Each row is a point on a landscape with many valleys, with its height.
A ball rolls from a point to whichever of its 2 nearest points has the largest drop for the distance, and stops where none of them is lower. Distance is the straight distance between rows; heights are no part of it.
fegi: [151 106 139 157 107 100 169 129 134 166 180 114 180 117 143  72 141 140
 203  95  50 123 104 165 197 100 112]  height 501
Vipi: [139 152 118  98 107 139  86 127 136 122  89 160  94 106  92 165 106 146
  91 152 196 148 162 128  92 174 103]  height 215
mefug: [103 156 110 138 115 139 120 144 145 141 116 127 151  69  91 205 101  90
  89  88 148 155 187 122 123 166  93]  height 563
Dof: [ 98 132  94 150 115 143 155 133 124 148 221 136 161 129 164 169 148 117
 123 113 115 130  87 110 144  99 141]  height 339
bir: [ 99 119 128 133  95 139 108 127 133 135 131 146 136 110 114 130 143 163
  65 134 148 114 107  88 184 118 131]  height 196
fupun: [104 162 115 149 142  89 132  80 115 145 167 121 115 124 114 129 134 159
  99 161 155 141  91 123 122 136  78]  height 359
Nufi: [160 134 118  76  69 170  98 175 168 100  80 151 107  58  86 163 129 126
  62 144  97 135 173 147 202 171 178]  height 404
puvot: [174  89 135 104 146 118 112 112 142 150 174 111 125 178 176  78 125 145
 204 151  59 141 135 169 123  94 114]  height 484
ludop: [155 112 153 136 142 141 119 140 161 142 128 100 105 146 136 143 122  84
 119 110 141 146 161 165  52 133  84]  height 65
vak: [ 80 185  84 130 158  97 131  97 118 121  89 151 158  53 104 216 130 101
  72 121 179 130 139 106 136 190  96]  height 298
vukel: [151 131 147 180 160 124 178 142 122 138 130  88 137 115  92  71 126 138
 156 112 109 123 101 171 130 101 100]  height 335
mafi: [150 123 133 108  94 133  91 163 145 138 126 142  91 120 105 133 126 136
 114 154 132 161 141 125  92 169 113]  height 174
dokil: [ 78 175  85 138 164  98 138  50  97 147  97 129 192 106 114 136 137 115
  89 128 156 113 127  55 120 151  95]  height 327
Vode: [132 167 112 106  99 149 117 142 184 100  96 185 129  80 103 218 142 145
  55 148 161 118 125  84 154 167 172]  height 17
fasak: [147  69 130  99 118 135 125 150 116 110 105 122  97 173 139  72  95 143
 181 180 149 148 175 210  75  96 132]  height 129
niz: [130  97 142 120 113 135 126 182 116 144 137 121  77 122 103 100  88 174
 166 148  80 101 117 132 166  87 172]  height 93
Fupi: [106 125 106 152 100  97 178 108 125 130 198 146 176 108 168 153 128 126
 112  89  98 141  87  78 152  79 153]  height 378
pozu: [201 100 137 133 141  89 139 145 116 112  80  98 125 163 119  58 118 149
 206 143 121 118 113 152 123 104 159]  height 211
zotaf: [ 94 143 122 136 168 113 117 134  89 119 135 124 159 121 117 132 113 143
 140  96 114 110 118  43 146 111 150]  height 366
rafo: [124 112 105 134 114 148 108 144 165 153 176 137 137 117 162 189 150  74
 100 129 107 147 177 116  90 156 134]  height 76
goti: [126 134 139 170 121 103 158 133 124 141 151 127 153  96 137 107 163  81
 129  85 114 159 125 143 103 134  92]  height 302
kete: [110 142 137 187 152 131 170 112 136 143 149 107 176 107 111  93 154 114
 133  89 127 136 106 167 117 112  71]  height 318
vamil: [115 127 152 155 156 173 138  88 120 129 138 132 152 130 150 137 142 115
 128 135 134 110 128 133 119  79 122]  height 624
Zopin: [110 183 122  99 144 121 124 108 116 110  74 126 116  88 101 214 130  90
 116 130 203 157 128 116 113 180  80]  height 270
Teki: [124 118 150 137 124 124 137  95 126 147 147 142 128 128 163 114 163  81
 148  90  80 174 139 160  85 131 110]  height 284
fada: [ 53 180  78 152 165 121 142  70 114 157 104 142 175  73 106 175 153  92
  99 123 170 119 137  87 125 187  98]  height 315
febir: [100 131 126 134 111 127 114 153 125 128 136 142 112  97 111 130 166 131
 113 110 130  90 101  87 199 114 189]  height 158
Mes: [160 113 100  71  92 144 103 194 148  95  70 123  83  97  99 148 119 118
 108 156  88 120 169 160 198 170 230]  height 317
Kod: [136 142 112  95  73 167 112 173 173 139 108 185 119  67  80 168 124 137
  67 148  86 136 176 138 158 193 149]  height 462
gefat: [100 168 109 117 142 113 102 127 122 110  70 162 105  93  89 161 141 127
 113 135 195 143 118  94 114 174 104]  height 247
nisik: [130 131 156 123 154 140 115  67 100 123 122 101 125 179 170  88 131 123
 161 125 144 139 133 167  98 105  91]  height 170
kepi: [187 114 138 112 127 119 135 128 104 117 115  94 104 150 154 123 109 143
 124 158 165 112  78 107 128  79 148]  height 409
siro: [ 98 129 138 145 143 103  97 117 112 109 137 101 117 176 133  98 134 173
 142 146 163 120  92 121 158  97 110]  height 441
zitod: [ 76 137 110 127 134  81 146 129 119 128 152 154 146 122 143 164 151 116
 117 114 139 136  63  51 149 153 116]  height 308
pup: [163  89 123 124 126 176 146 131 116 121  89 130 135 115 147  97 131  76
 169 133  64 104 168 138 154 135 166]  height 661
Vimi: [137 161 139 169 162 112 158 131 112 131 141  95 104 130  98 115 124 161
 123 162 132 131  66 150 121 108 112]  height 349
gepaz: [163 124 161 125 161 132 153  91 135 105 140  94 120 197 161  69 153 118
 215 112 129 131 102 195  96 102  99]  height 183
tiro: [105 135 110 130  83 185 145 164 147 160 205 168 130 129 140 199 124 115
  97 120 112 109 111 104 140 122 156]  height 282
Moni: [107 156  94 113 169  86 119  56 116 161 141 107 114 164 113 159 129 149
  75 173 208 123 102 131  77 145  73]  height 367
sava: [ 91 130 118 135 100 132 115 129 155 126 120 137 124  90 127 188 141  93
  73 111 177 148 147 106 130 151  96]  height 592
disif: [141 183 118 111  96 175 123 124 174 107 120 205 105 104 125 206 133 145
  60 162 171 107 140 128 117 182 177]  height 122
bosal: [ 92 170 126 113 116 168 140 135 138 138 189 182  98 152 141 196 133 157
  88 150 127 111  90  97 128 124 156]  height 224
miv: [103  98 137 157 101  90 175 114 132 137 192 123 167 114 179 125 120 151
 147  85  86 140  91 117 178  74 121]  height 417
buzas: [125 113 138 155 135 178 129 131 122 122 116 149 165 105 140 101 117  97
 132 111  89 110 159 126 130 105 152]  height 640
ranom: [157 104 133 147 148 140 123 127 174 164 159 109 126 138 158 162 152  72
 112 133 101 140 176 132  60 135 109]  height 31
velig: [113 184 122 134 201 134 136  69 103 117 121 121 132 152 121 145 115 127
 123 136 163 130 123 131  48 134  75]  height 463
Bivig: [132  95 143 135 107  95 176 123 153 146 197 125 178 116 170 129 132 154
 225  90  77 132  85 134 220  65 119]  height 461
Gapi: [116 171 128  95 106 176 108 100 141 128 155 191  90 157 141 187 130 168
  93 173 150 113 128 122 105 141 164]  height 188
gite: [164  87 115 120 154 141 129 165 132 124  80  76  99 189 126  41  91 112
 193 164  77 118 168 200 107 152 159]  height 207
zivak: [157  99 141 101 123 131 116 101  89 103 104 122 104 182 175  89 118 155
 150 148 134 130 158 193  79  94 141]  height 154
felim: [137 154 111  98 154 113 123  71 103 139 132  97 137 186 154 138 148 151
  95 175 201 129  89 116 125 112 100]  height 375
lano: [137 114 131 105  98 132 124 189 112 104  77 133  78  80  91 129 148 131
 131 117 105 120 150 142 186 153 221]  height 245
sege: [169  88 125 136 107 112 131 134 135 161 171 128 132 162 163  79 143 126
 183 130  38 151 139 137 141 132 130]  height 500
Pase: [147 137 157 117 135 100 125 102 108 138 166  97 143 189 175  94 101 157
 213 118  66 134 113 155 164  91 114]  height 468
sesu: [103 148 108 121  80 156  88 162 158 153 129 167 147  66  87 217 113 119
  57 101 122 133 175 128 131 177 129]  height 521
Viv: [ 92 132 121 153 126 117 119 130  88 126 157 128 175  98 116 106  90 148
 118  66  95 115 143 107 132 102 127]  height 397
Vula: [152  96 130 115 161 134 129 129 128 100 103  93 116 180 153  60 125 101
 184 133  76 137 177 190  85 147 136]  height 237
Fodi: [130  65 133  85 106 118 120 189 129  87  91 153  82 114 108  83  85 175
 147 149 127 125 134 143 113 118 184]  height 153
Fuf: [143  94 145  99 115 111 116 176  94 108 102 101  83 122  91  87 111 182
 123 139 119 100 117 141 164  94 186]  height 85
pif: [157 103 133 155 105 102 150 152 138 158 160 121 157 115 141  78 148 119
 164  93  43 148 113 115 159 122 141]  height 523
nukuf: [126 142 150 141 131 108 114 111 113 130 167 108 153 159 150  88 139 160
 173 112 102 116  89 156 173  78 107]  height 454
Semor: [ 90 144  99 112 114 151 118 181 180 116 133 197 135  66  84 193 126 144
  71 140 147 120 103  64 143 170 136]  height 150
mezo: [117 133 157 158 141 118 123 118 109 124 100 101 166 128 104  92  87 134
 106  79 104 143 159 117 113 129 109]  height 425
niror: [192 111 170 144 176 148 155 120 117 116 106 107 128 160 138  52 128 120
 221 131 119  98 104 158 129  96 131]  height 199
kuruz: [102 134 132 154 113 151 137  79 117 131 131 116 147 119 172 158 141  80
  86 108 158 134 152 115 118 119  90]  height 612
maf: [137 113 128 143  83 155 109 166 164 150 135 144 113 103 115 144 141  94
 108 148 104 149 180 146 115 172 120]  height 132
fofe: [ 49 147  91 127 102 126 142 141 160 127 168 190 143  98 128 186 136 127
  83 109 158 133  92  53 151 159 125]  height 251
Tiv: [118  88 154 103  79 130 132 152 132  97 107 177  81 130 136 112 116 142
 140 146 113 134 135 135 139 130 183]  height 216
nevo: [102 111 157 131  96 134 122 140 129 130 164 161 102 122 152 124 140 139
 140 117 105 123 120 131 158 114 172]  height 206
kufub: [141 139 117 109 143 124 145  83 115 137 133 114 129 154 165 149 142 121
 103 158 164 120  67  78 147 100 131]  height 387
kiso: [147  79 125 128 134 135 116 159 121 139 126 114  99 162 132  80 103 148
 174 166  79 104 150 167 139 123 171]  height 159
dison: [119 147 124 119 181 140 114  96  91 111  95 118 130 166  99 105  93 165
 135 152 197 115 134 133  74 101  91]  height 455
lubi: [ 85 169 108 161 192 126 128  81 129 152 162  95 165 181 115 137 152 104
 123  81 176 119 149 139  69 165  34]  height 477
Gusom: [191 115 141 134 138 112 130 158 132  98  61  74 124 169 139  86 124  97
 162 122 158 128 122 143 116 133 154]  height 185
Vifi: [133 149 139 113 142 120 121 103  92 122  97 112 126 127 103 102  81 153
  87 125 156 149 150 121  77 135 103]  height 443
Luk: [105 143 130 121 172  82 130 133 109 108 104 148 136 106 114 139 126 126
 129 123 154 122  77  51 139 134 154]  height 341
Nateb: [172  94 135  98 106 106 106 160 122  96  56  96 120 158 104  86 104 132
 120 132 177 136 142 119 126 125 110]  height 152
Nitik: [175  83 142 119 126 125 123 155 160 131 105 110  92 169 133  95 115 118
 156 156 151 146 169 187  60 127  97]  height 99
dok: [156 124 147 117 118 112 123 123 115 110 129 111 119 129 137  97 133  96
 148 130  79 151 153 150  91 148 138]  height 263
kud: [138 120 142 129 108 107 103 138 117 117  94 104 142 117 105 103 144 131
  83 116 164 116 131 107 149 126 136]  height 182
Bib: [100 148 134 148 198 159 121  79 136 143 162 103 133 185 121 123 121 124
 144 106 154 110 147 162  63 117  54]  height 470
dumag: [122 107 133 138 108 147 129 174 119 112  91 154 119  83 108 143 169  94
 140 101 121 111 131 105 178 119 180]  height 198
mur: [166 116 147 131 142 101 128 129 122 126 109  73 118 165 138 101 125 157
 153 143 148  87  82  90 177  80 135]  height 427

Call two points neighbours if one is among the 2 nearest of the other. Go from one point of each pair to the other, from neighbour to neighbour, staying as low as possible. Name the highest point that can't be avoided.
Fuf and Vode: pif
ranom and Nateb: pozu
febir and Nateb: bir
Fuf and ranom: Tiv

For each start below, name the point where the ball stops.
Pase: Fuf
dokil: ranom
niror: ranom
Kod: febir
fegi: Vode
fada: ranom
lubi: Vode
Bib: Vode
